Points, in no order, along strands that fork, close into loops and pass close to each other.
Points whose rows are less than 125 apart are linked; no others are. Some points are linked to none.
dobe: -19, -9, 22, 22, -27, 7, 21, 5, 20, 5, -18, 8, -15, -34, 9, -38, 13, 41, -16, -25, 12, 34, 6, -31, -14, 11, -7, -1, 4, 2, -28, 19, 12, 25, -11, -13, -6
lefum: 2, -25, -17, -29, 12, -28, -6, 0, 28, 27, -19, 21, 6, -17, 50, 20, -28, -20, -7, 27, 7, 12, 18, 5, -1, -23, -8, 58, -6, 26, -18, 13, -18, -40, 13, 0, 15
Pobu: -17, -37, -2, -17, 14, 27, 1, 25, -16, 17, -31, 18, -11, 6, 6, -7, 20, -36, -67, 17, 6, 14, 6, 6, -26, 1, 13, 15, -15, -2, -47, 17, 6, 39, 7, -16, 9
lukir: 12, -24, -31, -26, 7, 0, 4, -23, 18, -23, -5, 6, -9, 9, 2, 4, 7, -28, -46, -1, 2, 12, 5, 18, -3, 2, 21, -14, -43, 5, -22, 12, 12, 36, 5, -5, 11
Dabot: -37, -2, -9, -14, -17, 8, 8, 0, 2, -18, -45, 21, -10, -23, -25, -40, -5, -7, 13, -22, -13, 30, -26, 22, -16, 17, -5, 48, -3, 3, -4, 21, 25, 7, -1, -31, -21
kezo: 2, -4, 10, 11, 27, 30, -24, -13, 13, -2, 17, -19, 14, 34, 26, 2, 7, 3, 1, -34, 12, -41, -22, -16, 40, -3, 0, -7, 1, -32, 25, 7, -8, 35, -7, 39, 0
nak: -30, 14, 2, -12, 24, 11, -7, 26, -65, 3, 6, 16, 23, -24, 12, 23, 8, -28, -33, -1, 0, 17, -4, 11, -14, 44, 8, 10, -38, -3, 19, -1, -13, 11, 28, 17, -20
gub: -22, -11, -4, -19, 9, 9, 17, 21, -4, -22, 15, -26, -6, -14, -7, 27, 17, 7, 23, -5, -4, 28, 15, 22, -3, -9, -58, -11, 46, 21, -28, -11, -1, 5, -26, -41, -26
bam: -20, 8, 5, -13, -18, -58, 33, 10, -10, 35, -38, -14, 15, 3, 11, -6, -24, -3, -9, 12, -12, 33, 45, -9, 14, -24, -21, 19, 0, 24, 21, -25, -10, -10, 5, 39, -15
zite: -27, -3, -45, 2, 26, -11, -12, 29, -26, -2, -3, 16, 23, 3, 10, 8, -7, -24, -25, 2, 1, 33, 12, 48, -25, 37, 3, 15, -59, 11, -9, 25, -23, 18, -3, 21, -27
vad: -33, 26, 14, 28, -16, -16, 25, 10, -17, -26, 4, 40, -8, 14, -1, 3, 2, -46, 2, 22, 0, 0, -5, 7, 1, 18, 31, -13, -26, -14, 23, -3, 0, -13, 26, -31, -9
tib: -6, -2, 28, 11, -15, 23, 33, -25, -16, -23, 16, -27, -6, 28, -15, 17, 8, 3, -19, 4, 9, -15, 9, -10, 22, -5, 5, -62, 25, -12, 14, -19, 21, 22, 0, -28, -20
zulin: 32, -29, -10, 27, -27, -29, 26, 6, 29, 6, 5, 44, -22, 59, -29, 4, -30, 12, 1, 13, 10, 6, -20, 32, 22, -7, 18, -28, 7, 28, 3, 11, 28, -6, 22, 58, 23
bize: 11, -22, 14, 34, -23, 4, -15, -33, 1, 26, 12, -3, -27, 45, -15, 2, -29, 6, -3, 9, -11, -44, 7, 14, 36, -49, 5, -17, 3, 0, 15, -28, 14, -17, -31, -6, 34
Teze: 3, -21, 32, 12, 0, 10, 32, 32, -11, -12, 4, 1, 18, -17, -4, -29, 24, 12, 22, -31, 10, -14, -48, -10, 11, -15, 31, -60, 0, -44, -20, 0, -7, 8, 10, 30, -18
zipab: 27, 7, 30, -39, 33, 44, -10, -1, 10, 19, -7, -16, 22, -6, 34, 1, 23, -7, -15, 43, 9, -53, 12, -31, -11, -2, -2, -6, 39, -40, -5, 16, 19, 26, -3, -10, 15
zefu: -2, 17, 30, 6, 12, 7, -7, 14, -43, -5, 13, -20, 17, 12, 15, 19, 10, -11, -6, 9, 31, 4, -10, -21, -1, 46, 51, 8, 5, 0, 30, 6, -21, 24, 19, 12, -31
Miro: -53, 11, -21, 10, -2, -32, 26, 23, 12, -23, 4, 36, 15, 24, -3, 14, 5, -37, 23, 21, -5, 21, 11, -4, 21, -7, -13, 7, -8, -8, 9, 2, 7, 10, -15, -34, -24
ded: 26, -6, -12, 51, 1, 8, 7, 20, -38, 2, -3, 11, -9, -10, -9, -24, -13, 29, -17, -26, -13, 7, -18, 13, 37, -2, -9, -1, -15, -3, 48, -43, -17, -40, 18, 0, -11
vip: 0, -9, -50, -34, 12, -42, -4, 39, -28, -17, -14, 13, 10, -12, -43, -7, 10, -15, 7, 0, -35, 32, 1, 27, -20, -24, -17, 20, 2, 14, -33, -25, -4, 12, -23, 16, -40
Gepe: -44, 2, -42, 9, 2, -34, 8, 56, -7, 15, -14, 53, 24, -38, 6, 14, -8, -32, 22, -15, -4, 21, 13, -13, -10, -1, -43, 15, -3, -12, -14, 4, 12, -3, -10, -18, -24
Sodeb: -8, -21, 49, 33, -9, 23, 15, -16, -26, -6, 32, -15, 14, 6, -11, -10, 3, 11, 11, -4, 29, -12, -1, -33, 27, -5, 51, -22, 28, -34, 29, -5, 18, 6, 2, -22, -43
mok: -2, -9, 8, 35, -1, 0, 4, -2, 15, -11, 26, -23, -16, 19, 8, 11, 28, 34, -13, 34, 24, -8, 19, 0, -29, 38, 13, -37, -11, 9, -20, 16, -13, 15, -21, -17, 5
tam: -14, 10, -3, -2, -3, 7, -37, -9, 0, -41, 48, 4, 3, -9, 2, 5, 2, -6, 43, -10, -9, -20, -19, 29, 14, -4, 5, -7, -10, -18, 30, 4, -10, 6, -18, -8, 8
lodup: 20, -22, 26, 48, 7, 7, -25, -16, 4, 38, 9, -18, -23, -2, -30, -37, -8, 30, -14, -1, -6, -18, 9, -9, 16, -14, 1, -4, 13, 5, 13, -40, 15, -21, -17, -20, 31
rivot: 16, 20, -36, 33, -8, 0, 7, 19, -2, 2, 8, -1, 7, 0, 15, 0, -32, 39, 18, -42, -6, 21, -26, 7, 49, -21, -43, 6, -5, -4, 30, -9, -34, -27, -20, 9, -6
rom: 23, -3, 35, -9, -19, 0, -21, -8, 10, 22, 34, -34, -6, -3, 16, 9, -5, 27, 5, 43, 4, 2, 40, -19, -36, -17, 19, 30, 13, 22, -27, 24, 3, -26, -20, -22, 14
kigev: -5, 14, 2, -6, 3, -13, -17, -15, 6, 0, 8, -8, 6, 24, -55, 10, -17, -10, -19, 37, -16, 12, 17, -1, 18, -24, -6, 39, -10, 26, 19, -7, 15, -6, 2, 5, -19
Solu: 37, -23, -7, -32, 20, 37, 2, 11, 26, 11, 20, -3, 2, -4, 46, 21, 4, 3, -15, 4, 15, -10, -2, -38, 11, -14, 4, -12, 26, -8, -19, 28, 19, 30, 11, -14, 28
teli: -1, -17, -1, -29, 41, 39, -22, 16, 0, -10, -19, 2, 22, -22, 23, 8, 43, -36, 18, 5, 14, -58, -11, -11, -27, 22, -2, -10, 53, -40, -23, 8, -8, 15, -4, -19, -10
Ber: -33, -5, 6, -15, 13, 22, 16, -11, 22, -12, -14, -20, -3, 41, 20, -5, 13, -12, 29, 21, -13, -38, -7, 34, 17, -34, -36, 5, 11, -8, -4, 12, -3, -23, -14, -14, 10
ramoz: 7, 9, 2, 19, -12, 6, 15, 24, -42, 0, -7, 5, -7, -25, -4, -42, 2, 6, 5, -15, 5, 17, -22, -10, -16, 42, 51, 21, -1, -4, 20, -1, 12, -5, 36, -53, -23
zute: -15, -23, -28, -6, 49, 27, 10, 20, -3, 11, -31, 33, -1, -18, 23, 18, 25, -28, -1, 3, 26, -23, -33, 4, -29, 46, -11, 9, 23, -9, -11, 0, 4, -3, 31, -46, -6
Siv: 7, -12, 25, 11, -11, 7, 6, 16, 1, -19, 4, 12, 6, -48, 2, -24, -11, 13, 12, -53, 1, 17, -44, 13, 4, -2, 10, -12, -24, -19, -9, -12, -17, 0, 1, 38, -12
lus: 4, 50, -29, -28, -23, 7, 12, -7, -13, -47, 16, -7, 35, 28, -40, 13, 5, -24, 2, 21, -16, 6, -7, -13, 4, -17, -10, -5, 8, -27, 10, 40, 14, 20, -6, -19, -37
dima: 20, 37, -24, -10, -12, -3, 23, 23, 6, 9, -8, -10, 0, -42, 29, 4, -26, 13, 31, -16, 12, 35, 4, 0, -6, 29, -16, 13, 14, 30, -19, 31, 12, -29, 13, -56, -20
naz: -8, -5, 14, -30, -39, 1, 16, 9, -35, -9, -7, 18, -20, 27, 22, 16, -8, -3, -18, 44, 8, -21, -27, -18, -3, -28, 36, 10, -6, -17, 10, 12, 16, 12, 8, -20, 19
sezeg: 30, 53, 2, 10, 5, -5, 14, 14, 5, 3, 9, -7, 0, -7, -22, -3, -3, -5, 33, 25, -8, -1, -7, 5, 8, -10, -10, -44, 5, 3, 17, -21, -12, -51, 23, -21, 28
sizeg: -5, 1, 30, 3, -24, 15, -24, -61, 10, 18, 42, -40, -10, 18, -21, -10, -16, 46, -17, -8, -22, -30, 23, 49, -7, -9, 1, 11, -21, 27, 8, 12, 1, -15, 13, 27, 8
kise: 14, 44, 18, -12, 14, -3, -11, -30, -19, 19, -32, -38, 5, 25, 15, 6, 4, -39, 17, 15, -13, -27, 33, 5, 15, 16, 12, -3, 25, 0, 38, -17, -2, -19, 27, -3, 5
bezog: -5, 21, -60, -30, 8, -64, 2, -14, 28, -1, -34, 19, 14, 9, 3, -1, -21, -18, 41, 20, 1, 15, -19, 20, -4, 1, 9, 46, 4, 31, 13, -9, -14, -10, -4, 8, -20
Teb: 26, 10, -61, 12, 20, 22, -2, 1, 22, -24, -2, 21, -6, -17, -15, -1, 15, -24, 4, -30, -3, 3, -20, 18, 2, 19, -22, -40, -13, -19, -14, -6, 6, 1, -2, -45, 7
berim: 22, -30, 21, 26, -47, -17, 10, 14, -41, -34, 33, -10, -20, 4, -7, -1, -15, 16, 21, -48, -13, 18, -2, 2, 15, -19, 18, -22, 20, -6, 1, -26, 25, 21, -25, -6, -17
liv: -19, 12, 27, -5, 25, 37, -19, -13, -15, -6, 19, -6, 21, -35, -13, -10, 19, -25, 12, -15, -10, -5, 1, 9, -3, -7, -11, -15, -7, -22, 2, 11, 8, -13, 4, -21, -23
luru: 7, -15, 57, 39, 17, -7, 15, -36, 21, 44, -10, -21, 12, 6, 31, -25, -1, 13, 13, -21, 15, -8, 32, -19, 9, 17, 28, -8, 34, 6, 16, -24, 10, -5, 18, 15, 6
Rit: 33, -13, -20, 28, 2, -15, 12, 34, -21, -6, -16, 24, -20, 16, 17, -36, 1, 8, -6, -30, -39, -23, -11, -5, 26, -20, -7, 2, -4, -28, 23, -25, 27, -6, 8, -16, 23
Dit: 18, -1, 2, 26, -17, -22, 24, 30, -36, -50, 8, 27, -12, 24, 5, -3, 2, -4, 35, -31, -27, -5, -14, -14, 15, -14, 13, 17, 16, -27, 11, -18, 6, 5, -6, -14, -12
bomen: -37, 0, -19, 9, 17, -17, -10, 26, -2, 37, 5, 16, 30, -41, 32, 17, -2, 15, 1, -14, -8, 14, 37, -13, -14, 3, -49, 18, -11, 5, -19, 10, -5, -16, -26, 10, -16
kanuf: -16, 35, -26, -55, -16, -36, -2, -19, 15, -1, -34, -13, -5, -4, -23, -11, -16, -28, 20, 22, -10, 16, 0, 8, -40, 19, 9, 22, -12, 21, -3, 3, -3, -16, 7, 6, 17
zade: 41, 30, 15, 8, 6, 6, -3, -29, -3, -8, -23, 0, 10, 41, -13, -4, -10, -44, -4, -17, -3, -29, -13, -5, 23, 2, 30, -7, 5, -13, 36, 2, 6, -13, 45, 32, -1
nibu: 29, -15, 53, -3, 8, -13, 0, -28, 1, 6, 29, -28, 2, 7, 26, 5, -8, -9, 1, 4, 1, 12, 57, 9, 2, 17, 23, -8, 29, 27, 16, -9, 26, 21, 2, -2, 8
tugip: 17, 20, 55, 47, -13, -1, 7, 3, -34, 10, 17, 4, 13, 19, -9, 11, -2, 2, 12, 25, 38, -11, 2, -28, 24, 4, 61, 0, 18, -10, 40, 18, 0, 3, 28, 15, -30
let: -11, -12, -55, 3, -9, 19, -10, -6, 2, 5, -14, 4, -6, -9, 22, -7, -10, 43, -19, -43, -13, 0, -14, -8, 21, -15, -41, 9, -27, -16, 1, -11, -14, -9, -27, 19, 13
Rubo: -24, -2, -16, -15, -10, 0, 12, -35, 29, 23, -17, 0, 10, -14, 78, 17, -15, 2, 3, -16, 3, -3, 6, -6, -8, -9, -13, 23, -16, 9, -25, 16, -25, -55, 13, -18, 13
Lezu: -33, 2, 43, -42, -17, 24, 9, -2, -19, -22, -19, -10, -7, 16, 2, 0, 6, -14, 8, 28, -12, -46, -39, 5, -4, -37, 4, 14, 2, -24, 6, 17, 5, -5, 5, 13, -3
bip: 24, -2, 24, -22, -1, 35, 0, -20, 0, -43, 9, -20, -13, 46, -41, 41, -1, 7, -11, 17, 7, -20, -27, 1, 3, -6, 1, 1, 36, 10, 9, -18, -13, 30, 5, 32, 9
ved: 24, 3, 48, -6, 9, 20, 11, -7, 30, -14, 30, -37, 6, -17, 8, -18, 3, 17, 19, 9, 4, 26, 13, 30, -36, 15, 11, 19, 12, 24, -21, 38, -2, -22, 10, -14, -10
zapum: 44, -5, 3, 21, -1, 18, -33, -41, -3, 30, 23, -40, -12, 3, -20, -30, -9, 46, -16, -25, 1, -35, -2, 11, -1, 15, 27, -14, -3, 5, 12, -21, -6, -6, 9, 20, 18
Bipip: 1, -34, 14, 8, -28, -28, -4, 16, -5, -12, 32, 45, -24, -6, -26, 10, 3, 2, -16, 13, -8, -10, 9, 5, 0, -21, 20, -57, -36, -4, -13, -20, 24, 23, -11, 34, 33
mafug: -45, 39, 0, -28, -8, 9, -28, -14, 8, 2, -26, 0, -13, -15, -23, -16, 36, 19, 6, 4, 0, -13, -15, -23, -36, 39, -4, 0, 10, -16, 10, 19, 2, 34, -2, 13, 18
Kope: 15, -2, 46, 4, -2, 16, 3, -8, 5, -38, 31, -29, -20, 22, -24, 34, 10, 27, 8, 46, 33, -16, 1, 13, -21, 18, 9, -21, 31, 21, -4, -11, -29, 4, -13, 7, 0
Dip: -33, -56, -10, -33, 8, -4, -35, 17, -27, -19, -1, 22, -2, -44, 14, 30, 6, 9, 19, -25, -2, 11, -17, 21, -14, -8, -31, 50, 2, 5, -6, -24, -15, 7, -21, 14, -9
zilu: 46, 37, -2, -23, -2, -3, 29, 18, -17, 6, -11, -35, -10, -24, 2, -5, -2, -2, 10, -3, -7, 28, 6, -4, -4, 18, -5, -29, 19, 15, 0, -9, 9, -30, 32, -31, 1
Tuka: -36, -7, 8, -17, -20, 17, 18, -3, -28, -34, -31, -9, -16, -16, -15, -2, 31, 0, 6, -38, -21, 20, -6, 1, 11, -16, -40, -13, 35, -3, -14, -32, 5, 14, -10, -21, -25
gad: -14, -12, -18, -39, 31, 39, -25, 18, 8, 2, -23, 19, 11, -13, -5, 18, 55, -21, -2, -2, 6, -15, -3, 10, -27, -8, -34, -6, 24, -14, -49, 42, 10, 28, -27, -7, 0
vibu: -7, 7, 21, 11, 2, -15, 9, 30, -10, 33, 5, 15, 14, -30, 38, 22, -2, -14, -22, 10, 20, 6, -3, -61, 0, 9, 30, -30, -26, -19, -9, -3, -18, -3, 24, 27, 6
nek: -9, 48, -8, -6, 21, 13, -10, 3, 15, 24, 15, 10, 22, -10, 23, 20, 4, -9, 21, 8, 14, 1, 5, -51, 6, 18, -20, 4, 31, -24, 29, 22, 18, 7, 5, -32, -5
gebo: 8, -24, -62, 9, 23, 8, -27, 28, 15, -7, -30, 57, 11, -19, -9, 3, 32, -39, -9, -26, 8, 6, -5, 8, -14, 10, -20, -3, -21, -18, -46, 30, 10, 18, -21, -30, -4
pavu: 14, -8, 5, 10, 33, 18, 3, -43, 12, 16, -15, -45, -3, 34, 32, 2, 7, -10, 5, -5, -10, -22, 28, 21, 21, -7, -21, -9, 18, 15, -1, -31, -10, -30, -3, -26, 14
Vol: 4, -38, -13, -10, -11, -18, -22, 42, -25, -50, 13, 48, -6, -22, 11, 23, 8, -26, 38, -22, -12, -6, -26, -12, -13, -18, -3, 36, 15, -20, -23, -8, -7, 4, -9, -14, -2
sog: 9, -25, 20, -16, -2, -53, 11, 5, -23, 9, -2, -29, 5, 12, 9, 10, -14, -19, -3, 2, -19, 30, 55, 1, 11, -10, 1, 5, 17, 37, 3, -33, 13, 18, -8, 11, -17
kamer: -7, 14, 36, 4, -27, -21, 13, 5, 13, 18, 4, 18, -9, -5, -20, -9, -15, 18, 8, -6, 0, 11, -16, -43, 13, -24, -2, -19, 17, -6, 28, -14, 29, 15, 17, 40, 31
vuzo: -7, -9, 19, 21, -18, -36, 9, 10, -12, 7, 2, 26, -12, -18, -7, 19, -4, 10, -26, -7, 8, 12, 5, -29, -3, 10, 7, -56, -22, 2, 8, -46, -5, 9, 7, 56, 15
Gelir: 3, -22, -44, -19, 6, -11, 21, 5, 29, -14, 12, 20, -2, -20, 6, -6, 5, 17, -30, -16, -1, 36, 15, 31, 22, -15, -18, -46, -39, 3, -17, 4, -8, 41, -18, 12, 6
pap: 22, -3, -1, 18, 8, -20, -15, -15, 23, 42, -16, -27, -1, 36, 36, 7, 4, 31, 13, 4, 2, -31, 13, -3, 6, -24, -11, 6, 0, 15, -13, -2, -33, -16, -24, 55, 40
vozo: 48, 8, -34, 7, 20, -25, 11, 12, 13, 12, -18, 10, 7, 44, 25, 21, -3, -27, -13, 11, 7, 18, 19, -21, 38, -12, 4, 2, 12, 4, 14, -4, 14, 15, 16, -5, 9
ler: 30, -5, -17, -1, -1, 10, -33, -22, 3, -3, 4, -16, -2, -25, 17, -18, -15, 31, 4, -49, 1, -12, -32, 3, -8, 12, 14, 4, -30, -1, -7, -9, -30, -18, -10, 43, 10
losu: 0, 48, -17, -21, -6, 15, 12, 16, 8, 9, -1, -8, 16, 15, -5, -15, 0, -10, -9, 24, 6, 18, 7, -27, -5, 19, 5, 13, 12, -16, 21, 60, 33, 28, 15, -32, -6
rapud: 26, 13, -25, 16, -21, 9, -11, 4, 32, -42, 63, 2, -11, 9, -40, -5, -17, 16, 18, 3, 5, 16, -23, 30, 16, -8, -1, -13, -8, 2, 9, 17, -11, 6, -18, -14, 15
laz: -26, 5, -28, -2, 42, -15, -3, 4, 0, 7, 15, 7, 39, 18, -12, 22, -2, -10, -33, 25, -2, 30, 14, 22, 20, -3, -14, 40, -40, 25, 8, 9, -13, 13, -3, 39, -36
ruzem: -19, 4, -41, -6, -25, 18, 18, -11, 8, 36, -9, 3, 10, -36, 58, 2, -22, 12, -15, -32, 12, 21, 9, -5, -23, 28, -2, 40, -6, 13, -30, 40, -4, -27, 14, -54, -4
betaf: -1, 28, -7, -16, 12, 15, -19, -34, 20, -6, 9, -35, -4, 20, -58, 12, 4, 16, -3, 14, -17, 2, 14, 8, -8, 12, -26, 15, 23, 22, 15, -20, -2, 7, -10, 5, 12
pizo: 15, -2, -44, -27, 20, -1, -19, 0, 1, -26, -3, 8, -4, -22, -28, 34, -6, -14, 55, 5, 11, 6, -20, 15, -50, 18, -24, 11, 25, 6, -15, 2, 5, -29, -7, -43, 6
dako: 47, -6, -41, -7, 5, -22, -1, 35, 7, -11, -1, -5, 6, -26, -22, -20, -18, -1, -7, -25, -27, 31, 16, 28, 5, -24, -31, -17, -30, 4, -32, -22, -5, 0, -23, 25, -1
Tife: -29, 9, 17, -10, -51, -36, 11, -38, -14, 11, -4, -25, -19, 14, -12, -13, -29, 14, -2, -8, -8, 2, 24, 32, -11, 12, 19, -1, -27, 40, 16, 14, -2, -9, 21, 39, -2
Lonor: 6, 31, -8, -18, -32, -42, 30, -24, 25, 28, -10, -36, 2, 4, -7, -15, -35, 31, -2, -15, -3, 35, 28, -6, 2, -11, -6, -16, -13, 37, -8, 2, 2, -6, -2, 42, -2
bes: 24, 15, -18, 10, -4, 16, -6, 2, -12, -30, -21, -11, -17, -30, -27, -46, -1, 24, 3, -50, -14, 20, -16, 23, -5, 47, 15, 12, -10, 3, 10, 1, 30, 16, 1, -37, -18
kur: -36, -16, -16, -41, -4, -36, -28, -6, 4, -10, 44, 10, -2, -8, 14, 8, 2, 4, 25, 30, -14, -8, 17, 17, 15, -27, 12, 20, -13, 3, 22, 1, 3, 26, -23, -14, 7
lolo: -5, 11, 36, 5, -33, -17, -5, -16, -11, 5, -9, 9, -29, 23, -11, 3, -10, -8, -8, 73, 20, -56, 8, 11, -24, 10, 41, -10, -18, -4, 14, 0, 3, 2, -7, 1, 24
gab: -16, -47, 41, 35, 1, 4, 23, -3, -6, 29, -24, -26, -1, -16, 26, -53, 20, 17, -13, -16, 11, -4, 16, -6, -17, 23, 27, -2, -1, -9, -26, -2, 1, -2, 9, 4, -16
Gan: 3, 22, 3, -15, 26, 22, 14, 15, 3, 5, 10, -9, 30, -41, -11, -30, 35, -8, 8, -14, 4, -5, -15, -2, 5, 8, 20, -56, -23, -41, -17, 29, -12, -5, 31, -1, -24
gim: 7, 13, -26, -15, 10, -13, -21, -12, 27, 12, -17, 13, 12, -6, 6, 0, -28, 3, 33, 3, -2, 21, -23, 4, 12, -25, -18, 62, -8, 18, 7, 11, -23, -52, 1, 30, 9
kekob: -8, 33, 36, 15, 12, 4, 3, 16, 28, 20, -14, 13, 8, 7, 5, 2, -3, -9, 16, 13, 5, 2, -14, -48, 28, -21, -19, 20, 22, -12, 22, 9, 5, -10, 15, 16, 13
Sikul: -1, 13, 15, -6, 6, 18, -6, 5, 13, 3, 31, -6, 8, -58, -14, 3, 15, 32, 30, -7, -3, 37, 14, 17, -55, 5, -26, 9, 0, 20, -60, 31, -11, -29, -17, -12, -11
roraf: 23, 1, 32, 31, -18, 16, -11, -4, -7, 53, 26, -21, -3, -12, -10, -15, -13, 47, -12, 29, 16, -17, 15, -40, 2, -31, 17, -15, 5, 2, -9, 7, 14, -33, -8, -18, 10
pesus: 26, 1, -18, 8, -14, -32, 14, -14, 37, 13, 12, -6, -11, 54, 5, 20, -18, 32, 6, 4, 26, -8, 3, 15, 16, 3, -1, -41, 7, 31, 1, -1, -15, 17, -8, 69, 37
kog: -12, -26, 24, -20, 34, 35, -13, -21, -15, -26, -14, 1, -11, 2, -23, 30, 26, -15, -35, 8, 3, -11, -26, 14, -6, 17, -5, 16, -11, 14, -6, -35, -16, 7, 14, 21, 7
nasod: -23, -29, -39, -44, -17, -18, -20, 4, -16, 11, 12, 10, -12, 8, 25, 21, -5, -7, -28, 52, 10, -8, 16, -12, -5, -15, 25, 34, -6, 7, -12, 13, 7, 29, -18, -41, 14
gifa: -27, 3, -8, 18, 15, 41, 8, -3, 9, -2, -22, -16, -7, 26, -10, -17, 30, 31, -6, -19, 3, -38, -57, -12, 20, 5, -17, -16, 4, -20, 1, 7, -20, 12, 2, 33, -3
Gigo: 38, -6, -6, 20, 0, 10, -15, -6, 6, -31, 20, 34, -34, 15, -37, -1, 8, 12, -17, 23, -6, -37, -36, -7, -6, 8, 30, -11, 9, -17, 19, -41, 6, 7, 10, -17, 41
Kal: 12, 1, 24, 30, 9, 20, -21, -33, 12, 33, 22, -16, -1, 49, 11, -3, -20, 20, 19, -8, 3, -61, -14, 22, 39, -36, 2, -28, 15, -8, 23, 0, -31, -6, -14, 52, 31
Nalo: 25, 5, -4, 27, -5, -19, -4, 15, -3, 26, -16, 2, 0, 6, 29, -28, -9, -21, -12, 7, 10, 2, 6, 14, -1, 18, 30, 14, -43, 9, 5, 33, -3, -24, 23, 8, 12
Toda: -27, 8, 14, -11, -20, 3, 20, -8, -23, -27, -23, -7, -31, 22, -44, 8, 29, -19, -37, 18, -21, 1, 25, -5, -6, 4, -14, -35, 19, -9, 0, -30, 22, 29, -3, -30, -10
kiga: 31, -3, -37, 48, -15, 8, 9, 8, 17, -52, 20, 30, -18, -3, -36, -5, -20, 7, -4, -32, 3, 36, -31, 7, 18, 17, -6, -14, -17, 2, -1, -23, -12, 8, -15, -27, 0
damo: -18, -20, -3, -6, 2, 6, -10, 11, 3, 12, -45, 1, -2, 9, -8, -15, 2, -31, -20, -7, -10, 9, -3, -23, -21, 2, -12, 51, -1, 1, -21, 19, 17, 6, 0, -6, -10
bida: -32, -11, 41, 37, 23, -3, -15, 2, 5, 48, 17, 17, 27, -31, 37, 11, 3, -2, -26, 2, 8, 3, 33, -38, -5, 2, -1, 10, -30, -8, -10, 0, -14, -10, 2, 19, -9
dup: -4, 30, 8, -18, -38, -20, -16, -29, 15, -30, -10, -7, 7, 17, -22, -15, -17, -47, 15, 43, -4, -23, 18, -1, -40, 13, 22, 2, 10, -11, 21, 26, 2, -6, -7, -9, 15
morob: -15, -31, 18, 15, 26, 21, 1, -38, 17, -4, -29, -1, 4, 0, 3, 11, -3, -2, -55, -22, 3, 18, 12, -3, -10, 22, -15, 29, -25, 23, -6, -27, -27, -9, 8, 39, -3
fezu: -56, -26, -7, -6, 22, -5, -8, 3, 25, 31, -13, 13, 7, -19, -16, 9, 7, 10, -9, 20, -20, 10, 18, 0, -8, -46, -70, 18, -6, 9, -33, -17, -8, -32, -35, 7, 7

A piece is two or more points that can be reached from each other along the links. Count, over all rows, the pieces, the separate loops (a circle has one, a figure eight two, a Y none), the forks (points with three links) and the tips (points with one).
pieces: 4
loops: 0
forks: 11
tips: 19

A fork is a point with three links, a tip a point with one. Leave the first point through the second and follow the links. Name the first fork or tip that comes.
naz; lolo: sezeg
gub; Tuka: bip
dobe; gab: zapum
sezeg; zilu: naz
laz; zite: gub
